A landscape with many peaks, sampled at points; each row gives a point and its height.
From any point a climber takes the steepest step (rise divided by distance) to one of its 2 nearest points. It stops when none of these is higher. Distance is the straight distance between rows; heights are no part of it.
pupag h=62.6: [-2.86, 0.10, 1.19, -1.34, -2.65, 3.08, -2.02, 0.99, 0.38, 0.90, -1.07, 2.19, 0.01, 1.88, 1.83, -2.42, -1.70, 2.06, 0.03, 1.07]
tov h=43.2: [-0.53, -1.28, -0.97, -1.24, -0.10, 2.82, 0.92, -3.12, 0.94, 1.52, 1.54, -0.06, -0.30, -0.41, -0.68, -2.72, -0.66, -0.03, -0.36, 1.86]
bup h=9.1: [-1.15, -3.32, 1.38, 3.03, 1.58, -0.25, -0.11, -0.18, 0.89, -0.68, 1.70, -0.41, -0.94, -1.72, -1.06, 2.08, 0.28, -0.94, -1.66, -1.22]
dele h=65.2: [-1.75, 2.18, 0.08, -0.19, -1.83, 1.36, 1.09, 1.01, 2.07, -1.58, -0.83, 1.84, 0.60, 3.31, 2.67, -2.12, 0.22, 0.23, -2.18, 0.45]
givot h=26.3: [-2.89, 0.32, 0.25, 3.76, 0.45, -0.95, -0.02, -0.11, 1.36, -0.58, -0.40, -1.41, -0.03, 0.28, -0.08, 0.59, 1.31, -0.05, -4.65, 0.21]
Musup h=1.4: [5.34, 1.28, 0.12, -2.45, -0.69, 1.15, 0.36, -1.91, -1.46, 1.28, 0.61, -0.34, 0.82, -1.60, -0.77, -2.50, -2.16, 2.98, 1.03, 0.63]
gakam h=5.7: [0.82, -1.43, 0.94, 3.37, 1.04, 0.90, -0.83, 0.16, -1.90, -0.88, -1.06, -1.78, 0.05, 0.21, -0.20, 1.15, -3.16, 1.68, -0.30, 0.41]
taka h=55.8: [1.26, -2.10, -2.40, -3.29, 1.30, -0.13, 0.76, 0.41, -1.29, 0.60, -1.73, -0.98, 1.41, 1.29, 1.78, 2.21, 0.75, -1.92, 0.64, -1.96]
vub h=68.8: [0.28, 1.48, -1.13, 0.45, -0.65, -1.52, 2.27, 0.33, 1.19, -1.46, 0.23, 0.81, -1.12, 2.25, -0.06, -1.67, 0.62, -1.71, -3.07, 0.31]
fugo h=37.9: [1.09, -1.20, -1.28, -0.63, 0.64, 1.21, 0.33, -2.91, -0.40, 0.29, 3.32, -0.56, -1.28, 0.23, -1.22, -0.60, -0.64, -0.93, 0.46, 1.40]
nutob h=61.1: [1.93, -1.98, -0.27, -0.71, 2.12, -3.33, -1.20, -0.87, 1.11, 0.10, 1.59, 2.88, -1.79, 0.10, -3.40, 5.10, 1.66, -2.98, 2.68, 0.11]
detob h=68.7: [0.29, -0.77, -1.65, -2.00, -1.23, -0.73, 0.01, -0.84, -1.57, -1.23, 1.51, -0.07, 1.71, 0.40, -1.99, 1.98, 1.64, -2.92, 0.00, -0.43]
Mif h=51.6: [2.20, -2.91, -1.86, -4.61, 0.11, 0.96, 0.24, -0.32, -0.03, 1.08, 2.23, 1.10, 0.62, -0.27, 0.89, 0.87, 0.16, -3.22, 1.97, -0.87]
kulu h=72.0: [-0.99, 0.72, -1.50, -0.60, -0.79, 0.74, 2.38, 0.92, 0.25, -0.58, 0.16, 0.59, 0.13, 1.37, -0.08, -1.96, 0.97, -1.47, -1.14, 0.99]
rike h=67.2: [-0.34, 0.02, 0.33, -1.89, 0.64, 2.65, 1.10, -0.14, -1.53, -0.85, 0.52, -0.59, 1.55, -1.76, 1.96, -0.73, -1.02, 0.20, 1.85, -0.39]
lev h=46.7: [-1.49, -0.53, -1.41, -2.55, -2.43, 4.34, 0.83, -0.31, 0.95, 1.20, 1.29, 0.73, -0.64, -0.27, -0.12, -3.08, -1.00, 0.47, 0.14, 1.89]
rim h=75.5: [-0.09, 0.27, -1.59, -2.57, -1.68, 0.70, 2.05, 0.04, 1.30, 0.75, 1.87, 0.77, -0.60, 0.10, -0.63, -1.99, 0.56, -2.67, -0.95, 0.91]
Famo h=57.3: [-0.48, 1.08, 0.89, 1.73, -0.79, 0.63, -2.15, 0.42, 0.43, -0.71, -0.65, -0.13, 0.05, 2.98, 2.04, -3.51, -1.50, 2.75, 2.79, 0.10]
nefe h=63.8: [-1.32, 0.63, 1.40, 0.77, -1.03, 0.14, -0.44, 0.28, -0.40, 0.78, 0.13, 0.32, 2.79, 0.00, 0.87, -1.56, 0.28, -1.87, -1.22, 0.32]
gume h=18.5: [-0.65, 1.39, -0.06, 0.18, 1.91, -1.58, 1.60, -2.56, 2.76, -1.19, 2.46, 0.35, -1.88, -0.03, -1.57, 2.16, 1.75, -2.19, -1.81, 0.10]
Viv h=68.9: [-2.37, 3.41, 0.59, 0.51, -3.24, 2.65, -2.99, 0.26, -0.43, -1.47, -1.92, -0.17, 2.31, 0.99, 1.41, -1.58, 0.48, 2.86, 1.60, 1.27]
tuf h=70.3: [2.94, 0.28, 1.40, -0.02, -1.02, -3.72, -0.30, 1.28, 2.42, -0.47, -0.86, 3.24, -3.74, -2.93, -2.66, 6.29, 1.76, -0.57, -0.41, -1.97]
nime h=73.7: [0.48, -0.69, 0.90, 0.52, 1.87, -0.14, 1.21, -0.13, -1.96, 1.79, 0.73, -1.62, 0.86, -2.21, -0.32, -0.38, -1.35, -0.47, 3.18, 0.62]
muvud h=54.7: [-0.94, 1.38, -1.51, -1.34, -2.71, 0.89, -0.42, 3.08, -1.16, -2.59, -1.50, 0.00, 1.51, 2.72, 1.14, -0.15, 2.14, -0.27, -0.22, -0.42]
rab h=66.7: [1.48, -1.76, -1.36, -0.25, 1.13, -2.46, 1.31, -0.82, 1.14, 0.75, 3.12, 1.07, -2.40, 0.78, -1.62, -0.08, 0.72, -3.13, -0.22, 0.40]
Gines h=6.2: [-1.48, -0.78, 0.97, 1.39, 1.31, 0.80, -0.01, -0.06, -1.24, -2.69, 1.20, -1.38, 0.64, 0.05, 0.77, 1.12, 0.63, -0.25, -2.62, -0.62]
vava h=53.9: [-0.31, 0.41, -1.34, 0.10, -1.94, 0.00, -0.87, 2.85, -1.38, -2.37, -1.41, -0.01, 2.92, 2.54, 2.38, 2.13, 1.52, -0.83, 0.05, -1.95]
mev h=64.2: [-1.51, 0.47, -0.04, -1.19, -3.54, 1.71, 0.01, 1.80, 1.01, 0.13, -0.63, 2.28, -0.04, 2.19, 2.21, -2.30, -0.66, 0.05, -1.43, 0.41]
tumo h=78.4: [2.86, -2.41, -1.91, -1.61, 0.92, -2.06, 1.00, 0.48, -0.71, 0.58, 1.35, 0.49, -1.53, 1.17, -1.06, 1.34, 0.16, -3.07, -0.05, -0.93]
venur h=67.3: [-3.09, 1.64, 1.18, 0.05, -3.06, 3.03, -3.27, 1.94, -0.06, -1.81, -0.45, 0.67, 2.47, 2.26, 1.42, -1.22, 1.20, 1.89, -0.04, 0.53]
duno h=53.7: [1.44, -1.63, -1.57, -3.29, -1.35, 3.20, -0.10, 2.13, -1.33, -0.18, -0.81, -0.44, 0.59, 0.84, 0.01, -1.31, -1.35, 0.40, 1.46, 0.01]
kuzuf h=31.9: [-2.01, -1.97, 1.17, 2.86, 2.34, -1.30, 0.25, -1.20, 2.60, 2.74, -0.76, -0.90, -3.03, -1.90, -1.84, 0.11, -0.57, 0.29, -1.20, 1.46]
bimeg h=20.8: [-1.81, 0.41, -1.15, 0.84, 1.79, -0.23, 2.72, -1.43, 2.22, -1.02, 1.06, -0.42, -1.36, 0.53, -1.65, 0.56, 1.75, -0.76, -2.10, 0.72]
vilon h=49.8: [1.46, -1.17, -1.58, -5.26, -1.84, 0.39, 0.83, 1.00, 0.49, 1.10, 1.72, 2.50, 0.79, -0.09, 1.39, 0.85, 0.67, -4.15, -0.56, -1.20]
zisu h=23.9: [-3.40, 1.49, -0.53, -0.44, -1.12, 2.75, 0.67, -1.79, 0.75, 1.61, -0.78, -1.28, 1.90, -0.54, 2.37, -2.05, -0.49, 1.14, 0.44, 1.90]
razu h=36.7: [1.92, 1.84, 1.52, -0.87, -2.51, 1.86, -2.09, 0.45, -1.48, 0.16, -2.03, 0.41, 0.90, 1.56, 0.83, -2.99, -2.11, 4.19, 2.94, 0.34]
pes h=66.3: [-1.68, 3.10, -0.34, 1.14, -0.66, -1.12, 1.46, 0.39, 2.04, -0.54, -1.03, 0.33, 0.09, 2.64, 2.19, -2.29, 1.69, -0.42, -3.29, 0.50]
bom h=7.2: [-0.70, -1.26, 1.21, 3.53, 1.04, 0.66, -0.58, 0.43, -0.72, -0.50, 0.47, -2.00, 0.31, -0.40, 0.40, 1.38, -0.53, -0.12, -1.19, -1.30]
Nar h=30.2: [1.64, -2.45, 0.23, 0.43, 0.97, 0.54, -1.16, -2.87, -0.84, 1.44, 2.06, -1.45, -1.61, -1.26, -1.88, -0.47, -1.77, 0.64, 0.72, 0.95]
rosof h=66.8: [-1.42, 1.83, -0.15, -0.63, -2.87, 3.11, -0.37, 1.25, -0.93, -1.10, -0.89, -0.51, 2.11, -0.41, 1.11, -2.15, -1.06, 2.19, 1.43, 1.05]
Zavu h=56.8: [2.32, -1.47, -1.01, -2.87, -0.01, -0.22, -0.77, -2.47, -1.54, 1.41, 2.13, -1.06, 0.78, -1.15, -2.87, 0.98, -0.14, -1.71, 3.25, 0.45]
Lovi h=66.6: [-0.38, 0.88, 1.23, 2.12, 2.97, 0.22, 0.32, 1.78, -1.17, -0.88, -1.20, -1.52, 0.77, 0.71, 1.59, -1.69, -1.36, 1.93, 2.02, 0.11]
miv h=60.1: [-3.93, 1.17, 1.82, -1.11, -2.03, 2.87, -3.18, 0.08, 2.76, 0.10, -1.65, 1.58, -0.54, 1.92, 3.24, -1.58, -1.24, 4.09, 1.16, 0.76]
nuz h=76.5: [-0.53, 1.06, 1.15, 2.78, 0.10, 1.44, -3.11, -0.03, -2.18, -1.60, -0.16, -2.81, 2.92, 0.53, 1.02, -0.30, -0.08, 2.96, 0.20, -0.17]
mok h=28.5: [0.47, 1.10, 0.28, 2.33, 0.39, -2.93, -0.01, 2.99, 0.07, -1.68, -0.71, -0.11, -1.31, 1.33, -0.58, 2.13, 0.58, -0.40, -4.23, -1.27]
bupa h=39.4: [1.16, -0.64, 1.07, 1.10, 2.27, 0.77, -0.05, -2.77, -0.06, 1.40, 1.37, -1.64, -0.57, -2.02, -0.33, -2.20, -2.55, 1.16, 0.23, 0.27]
duta h=2.3: [4.58, 0.93, 0.38, -1.53, -1.52, 1.17, 0.58, -1.22, -2.72, -1.08, -1.49, -0.84, 2.19, -1.08, 0.08, -1.26, -1.66, 3.14, 1.06, -0.22]
vus h=25.4: [-3.38, 1.37, -1.35, 2.51, 0.02, -0.35, 0.77, -1.49, 1.72, -0.21, -0.59, -1.44, 1.48, 0.65, 0.24, 0.32, 1.44, 0.19, -3.71, 2.26]
Mari h=55.0: [1.89, 1.16, 2.82, 1.66, -0.99, -3.26, -0.31, -0.90, 3.30, -1.37, 0.87, 3.51, -4.26, -2.62, -3.43, 4.40, 1.79, -0.90, -2.34, -1.43]
luta h=48.6: [-1.37, 0.22, 1.30, 1.19, 2.36, 1.04, -0.68, -1.74, -0.77, 1.03, -0.44, -1.26, 0.68, -0.21, 0.66, -1.72, -1.09, 1.42, -1.07, 0.16]
Dodis h=63.2: [-3.68, 2.96, 1.10, -0.09, -1.52, 1.08, -0.94, 1.25, 2.07, 0.02, -2.12, 1.09, 0.36, 3.32, 1.58, -2.76, 1.23, 1.56, 1.52, 1.12]
rap h=54.0: [1.77, -1.82, -2.04, -2.97, 0.00, 0.20, 0.18, 0.73, -1.20, 0.90, 0.09, 0.39, 0.31, 1.24, 2.43, 0.39, -1.11, -2.64, 1.12, -1.73]
vamav h=61.2: [-0.71, 0.29, 1.06, -0.49, 0.56, -0.25, 1.36, -0.54, 0.07, -0.33, 1.50, 0.10, 1.66, -0.76, 0.68, 0.02, 0.04, -2.95, -0.34, -0.80]
fem h=31.2: [0.10, -0.93, -0.16, 1.06, 0.04, -0.32, -0.42, 1.35, -2.11, -0.12, -0.41, -0.39, 0.36, 2.88, 0.09, -1.36, -0.74, -0.59, -0.28, -0.66]
dek h=40.1: [-2.54, -3.07, 1.51, 2.20, 2.09, -0.91, 0.94, 1.47, 2.08, 2.23, -0.86, 0.14, -4.06, -2.13, -2.36, 1.03, 1.41, 1.04, -0.86, -0.18]
zin h=60.3: [-2.20, 0.77, 0.65, 2.46, -1.05, 0.41, -1.34, -0.29, 0.50, -0.48, -0.95, 0.26, 0.38, 3.60, 2.96, -1.89, -0.45, 1.22, 0.50, -0.70]
fomam h=58.4: [0.72, 1.93, 0.45, -0.39, 0.95, -1.20, 1.80, 0.58, 0.15, -2.17, 0.83, 0.54, 1.22, -0.39, 1.03, 1.00, 2.23, -2.00, -2.56, -1.32]
nop h=29.9: [-0.18, -0.72, 0.46, 2.47, -0.14, -1.87, 0.27, 2.88, -1.06, -0.97, -1.52, -0.74, -0.24, 2.04, -0.16, 0.06, 0.22, -0.59, -1.62, -0.77]
Siz h=73.8: [0.93, -0.07, -0.97, -1.59, 0.02, -1.32, 1.17, -0.50, 0.46, -1.11, 1.46, 1.30, 0.06, -0.65, -2.02, 2.19, 2.85, -3.69, -0.26, -1.36]
vasa h=15.2: [-0.15, -0.16, 1.22, 2.12, 1.56, -1.79, 1.13, -1.71, 2.50, -1.95, 2.73, 1.73, -2.94, -0.98, -2.16, 3.79, 0.92, -1.62, -2.26, -1.14]
gomo h=61.7: [-4.83, 2.28, 0.91, -0.81, -1.86, 1.08, -1.20, 1.97, 3.67, 0.71, -2.41, 2.76, 0.36, 2.55, 3.61, -1.40, 2.29, 1.99, 0.07, 0.96]
Dofur h=62.4: [2.92, 0.13, 1.31, 0.12, -0.11, -3.76, 0.24, 1.90, 1.21, -0.53, -0.96, 1.80, -1.37, -2.61, -1.65, 6.21, 2.51, -1.60, -1.99, -3.45]
Topu h=73.2: [-1.12, 0.17, 0.54, 1.15, 2.71, 0.87, 0.92, 0.84, -0.80, -2.02, -0.07, -1.68, 1.55, -0.73, 1.42, -0.41, -0.34, 0.03, 1.86, -0.70]
Luf h=57.6: [3.05, 0.62, -0.89, -1.45, 0.46, 0.97, 0.65, 0.55, -1.53, 0.57, 1.90, -2.02, -0.59, -1.44, 0.74, -2.32, -2.96, 1.21, 3.24, 1.26]
nade h=23.1: [-1.69, 2.10, 0.71, -0.01, -0.91, 2.34, 0.64, -2.21, -0.80, 1.31, -0.02, -1.11, 2.16, -2.08, 0.16, -2.14, -1.47, 0.79, 1.66, 2.00]
lam h=64.1: [0.19, -1.35, -1.54, -3.19, -1.23, 0.03, -0.47, -1.74, -1.43, 1.02, 1.90, 1.12, 0.26, -0.11, -2.47, 0.55, 1.69, -2.90, 1.50, 0.42]
Gar h=64.7: [0.90, 1.22, -0.10, -1.08, -3.71, 3.49, -0.52, 0.03, -1.43, -1.52, -1.74, 0.03, 2.08, -1.98, 0.79, -0.67, -1.86, 3.00, 2.09, 0.52]
mepas h=43.4: [2.35, 2.35, -0.44, -1.98, 0.15, 0.87, 0.94, -2.04, 1.14, 3.03, 0.46, -0.88, -0.28, -2.08, 1.67, -3.92, -2.56, 3.52, 1.17, 2.41]
sak h=71.4: [-0.20, 0.15, 1.19, 1.29, 1.18, -3.69, 1.79, -0.50, 0.77, 1.45, 0.64, 1.43, -0.88, -0.52, -0.22, 0.19, 0.43, -2.98, -2.19, -1.03]
sig h=49.1: [0.94, -2.58, 0.20, 1.26, 2.22, -2.79, -1.65, -0.48, 0.15, 0.81, 2.51, 2.51, -3.02, -1.08, -4.04, 3.65, 0.76, -1.37, 3.83, 0.95]
Gol h=49.3: [3.49, -1.67, -1.54, -2.12, 1.80, -0.70, -0.89, -2.00, -2.00, 2.03, 0.82, -0.60, -0.04, -2.60, -2.04, 1.64, -1.38, -0.15, 3.12, -0.54]
Ribor h=4.4: [1.66, -1.83, -0.58, 1.00, 0.32, 0.23, -0.50, -0.20, -3.09, -0.30, -1.16, -3.18, 0.94, -1.02, -0.44, 1.97, -2.13, 2.21, 0.91, 0.33]
tikep h=64.9: [-3.45, 3.25, -1.43, 0.14, -0.75, -0.99, 0.49, 0.27, 2.30, 0.92, -2.73, 0.67, 0.11, 3.19, 2.37, -2.37, 1.93, 0.78, -0.52, 1.64]
bipu h=53.0: [-2.71, 1.95, 1.78, 0.31, 1.88, 1.21, -1.45, -1.67, -0.15, 1.05, -1.85, -0.96, 2.48, 1.55, 1.83, -2.33, 0.36, 2.81, -0.42, 0.60]
duv h=63.6: [2.17, -0.59, 1.10, 1.99, 2.18, -0.83, -0.10, 0.61, -1.93, 1.70, 0.05, -1.49, -0.12, -3.23, -0.60, -0.17, -2.86, 0.85, 2.27, -0.44]
med h=83.8: [-0.47, -0.66, -0.05, 2.12, 0.81, -0.35, 1.35, 0.91, -1.64, 0.04, 0.28, -1.80, 1.24, -3.00, -1.13, 1.36, -0.56, -2.01, 1.68, -0.11]
div h=64.5: [1.43, -0.31, 1.37, 1.24, 0.65, -4.50, 1.42, 0.75, 1.15, -0.29, 0.39, 1.52, -1.48, -0.66, -2.39, 1.64, 0.75, -2.60, -2.88, -1.40]
kame h=51.0: [0.71, -1.92, -0.44, 0.90, 1.10, -2.11, 0.07, -0.84, 0.14, 0.58, 2.42, 0.41, -3.07, -0.68, -3.64, 1.88, -0.24, -1.58, 0.89, 0.28]
firu h=55.3: [1.30, -0.52, -0.21, 0.74, 0.56, -3.24, -0.02, 1.46, -1.33, -0.84, -0.48, -0.39, 1.24, -0.73, -0.48, 3.94, 2.08, -1.84, -2.07, -2.03]
Vopez h=83.2: [-0.26, 0.14, 0.96, 0.80, 1.10, 1.10, -2.39, 0.87, -3.07, -2.17, -1.36, -2.03, 3.36, -0.41, -0.02, 0.48, 0.11, 0.92, 0.33, -0.50]
rodob h=71.8: [-2.37, 2.15, 0.02, 3.24, -1.39, 1.94, -2.08, 0.04, -0.58, -2.96, 0.03, -1.12, 2.47, 0.41, 2.49, -0.68, -0.09, 2.58, 1.49, 0.60]
mutu h=55.4: [-4.80, 1.84, -0.82, 0.36, 0.72, 0.85, -2.41, -1.94, 0.92, 1.04, -2.75, -0.69, 1.92, 1.51, 3.74, -1.59, 1.54, 2.61, -0.42, 1.21]
delo h=81.7: [0.89, 1.29, -1.10, -3.02, -0.91, -0.53, 2.35, -1.27, 1.77, -1.50, 2.21, 2.22, -1.43, -0.38, -1.17, -0.51, 1.95, -3.76, -1.07, 0.25]
Gava h=71.5: [1.97, -1.96, 0.09, -0.69, 1.99, -3.79, 0.25, 0.89, 1.46, -0.42, 0.19, 3.05, -2.34, -0.46, -2.48, 5.08, 1.50, -2.79, 0.99, -1.94]
val h=49.7: [2.33, 1.37, -1.79, -0.84, 1.60, 0.79, 0.63, -2.08, 0.07, 1.71, 3.06, -1.85, -0.43, -3.03, 0.38, -2.92, -2.59, 2.09, 2.50, 2.50]
Zise h=3.2: [3.39, 0.65, -0.10, 1.16, -0.19, 0.41, 0.31, -1.45, -2.44, -0.92, -0.94, -1.72, 0.84, -0.93, -1.41, -0.36, -2.30, 2.99, 1.23, 0.37]
tele h=65.5: [-2.35, 1.43, 0.61, 0.99, -1.70, 1.23, -1.86, 0.45, -1.36, -0.84, -0.20, -0.66, 2.99, 1.20, 0.95, -0.65, 1.03, -0.08, -1.76, 0.66]
Delel h=60.4: [0.03, 1.78, 0.85, 3.18, 0.48, 0.07, -1.01, -0.55, -0.98, -0.86, -1.38, -1.17, 0.43, 1.36, 1.71, -2.70, -2.91, 3.16, 2.45, 0.17]
Fada h=49.9: [0.14, -2.23, -0.29, -4.20, -2.03, 3.61, -0.75, 1.11, 0.28, 0.44, 1.00, 1.21, -0.98, -0.09, -1.01, -1.58, -0.68, 0.35, 0.31, 0.70]
pidak h=58.5: [1.92, -0.28, 0.04, -0.05, -0.43, -3.71, 1.10, 0.87, -0.18, 0.02, 0.09, 0.82, -1.17, -0.95, -1.40, 4.06, 0.35, -2.70, -2.33, -2.52]
vetum h=49.4: [2.61, -2.28, 1.57, 0.17, 1.86, -1.12, -1.27, -0.65, -1.42, 2.17, 0.92, -1.01, -1.03, -3.69, -2.52, 2.12, -1.40, -0.41, 2.54, -0.46]
Lel h=33.0: [-0.13, -0.25, -1.05, -0.56, -0.55, 0.94, 0.20, 0.39, -0.90, 1.41, 0.07, -0.34, 0.10, 1.95, 0.36, -3.57, -1.80, 0.48, 0.85, 1.22]
Logu h=40.3: [1.09, 2.27, 0.47, -2.13, -1.64, 2.33, -0.03, -1.40, 1.02, 2.18, -1.40, 1.17, 0.62, -0.71, 1.92, -4.42, -2.54, 4.72, 0.79, 1.84]
gobug h=83.0: [1.11, -2.52, 0.33, -0.58, 2.26, -3.44, -0.13, 0.89, -0.07, 1.09, -0.61, 0.40, -0.92, -0.54, -1.74, 3.55, 2.09, -2.75, 1.16, -1.96]
gotev h=42.1: [0.72, 0.04, 1.29, 1.91, -0.09, -3.21, 1.28, 0.50, 3.46, 0.51, 0.94, 2.90, -5.22, -2.77, -3.80, 2.59, 1.36, -1.95, -1.03, -0.12]
fepov h=58.8: [1.98, -1.80, -1.24, -2.22, 1.31, 0.89, 0.45, 0.51, -2.61, 0.14, -0.58, -1.70, 0.10, 0.15, -0.88, -0.26, -0.40, -0.01, 1.38, -0.55]
ninib h=55.6: [-0.37, 0.43, -0.75, -3.85, -3.32, 1.39, 0.77, 2.53, -0.15, -1.99, -1.56, 1.01, 1.04, 1.81, -0.18, -0.25, 2.10, -1.12, -2.09, -0.10]
Ruv h=57.1: [-2.30, 0.11, 0.41, 4.56, 1.16, -0.65, -1.54, -0.03, 0.38, -0.06, -1.03, -0.53, 0.11, 2.42, 2.16, -1.22, -0.53, 1.64, -1.03, 0.17]
begar h=38.5: [1.46, 2.69, 2.26, -1.61, -2.67, 2.02, -1.09, 0.00, 1.19, 1.19, -1.83, 2.23, 0.52, 0.29, 1.10, -3.40, -2.51, 6.00, 2.22, 1.52]
Bunim h=66.2: [0.80, -3.76, 1.10, 0.86, 1.62, -2.55, -0.89, 1.87, 0.81, 0.52, -0.21, 1.13, -2.46, -2.68, -2.89, 3.71, 1.85, -0.41, 1.52, -0.91]
lafep h=35.0: [1.98, 0.95, -0.20, -0.64, -1.36, 0.64, -0.98, 0.15, -2.93, 1.34, -1.47, -0.78, 0.55, 0.99, -0.01, -3.61, -2.19, 2.03, 2.23, 0.86]
Tolut h=57.5: [-3.60, 1.71, 0.56, -0.50, -1.46, 2.26, -3.52, -2.79, 2.30, 0.94, -2.63, 0.75, 0.98, 2.23, 4.78, -1.25, 0.33, 3.84, 0.83, 1.05]
mifil h=50.2: [-0.46, -4.26, 2.03, 1.44, 1.03, -0.43, -0.45, 2.63, 0.43, 0.86, -0.38, 0.47, -3.93, -2.39, -3.11, 1.69, 0.54, 0.59, -0.02, -1.13]
fabi h=56.7: [0.82, 1.85, -1.21, -2.69, -1.71, -0.71, 1.42, 1.77, -0.03, -2.37, -0.60, 0.83, 0.78, 0.96, 0.72, 0.83, 1.81, -1.88, -2.43, -1.97]
kito h=59.0: [1.92, -2.21, -2.20, -1.74, 2.83, -1.45, 1.04, 0.07, -1.27, 0.85, -1.24, -0.88, -0.39, 0.22, 0.22, 3.98, -0.65, -0.65, 1.48, -2.55]
Vel h=23.3: [-1.52, -0.45, -1.21, 0.80, 1.71, -0.92, 1.01, -2.17, 1.24, 1.66, 0.73, -0.89, -1.29, 0.60, -0.97, -1.57, 1.14, -0.77, -1.89, 0.82]
som h=53.4: [0.53, 0.75, -1.06, -0.34, 0.42, -1.29, 0.07, 3.40, -2.08, -2.25, -1.65, -1.48, 2.65, 1.08, 0.58, 3.17, 2.31, -1.39, -1.64, -1.91]
pez h=63.1: [2.46, -0.70, -0.76, -3.10, -0.42, 2.17, 0.77, -0.91, -2.24, 1.03, 1.31, -0.47, 1.11, -2.30, 1.65, -1.48, -2.02, 0.47, 3.22, 0.41]
Gid h=67.1: [2.21, -3.12, -1.54, -0.29, 1.85, -1.21, 0.37, 1.17, -1.43, 0.71, -0.57, -1.26, -0.45, 0.18, -0.94, 1.08, -0.54, -1.55, 1.16, -0.37]
ruka h=27.3: [-0.72, 2.42, 0.54, 3.19, 0.02, -1.98, 0.45, 0.77, 1.29, -1.89, 0.11, -0.52, -0.51, 1.09, 1.07, 0.69, 1.18, 0.24, -5.73, -0.67]
momum h=24.6: [-3.71, 1.10, -1.61, 0.34, 0.27, 1.70, 2.33, -2.74, 1.39, 0.42, -0.32, -1.48, 1.49, -0.51, 1.13, -1.26, 1.13, 0.24, -1.93, 1.85]
fep h=12.1: [0.66, -2.24, 1.24, 2.65, 0.45, -1.16, 0.50, 0.53, 2.12, -2.14, 1.44, 0.98, -3.45, -2.00, -1.55, 4.09, 1.27, -1.10, -2.21, -1.73]
Gezes h=26.4: [-2.16, -0.75, -0.45, 3.15, 2.26, -1.84, 1.23, -0.81, 0.81, 2.96, -0.31, -1.68, -1.74, -0.47, -0.82, -0.80, -0.37, -0.49, -1.58, 0.49]

For each start below, name the point where the climber stops.
tov: tumo
bup: gobug
vava: Viv
momum: Topu
lafep: Topu

Call two points neighbours if one is among the 2 nearest of the other. Go from one point of each pair to the other, from neighbour to neighbour, staying as high as possible. Name the lowest point that can't be avoided.
Vopez and zin: Famo
Vopez and gobug: Nar
tuf and Topu: pidak
sak and Vopez: vamav
delo and med: Gol
gobug and tumo: sig
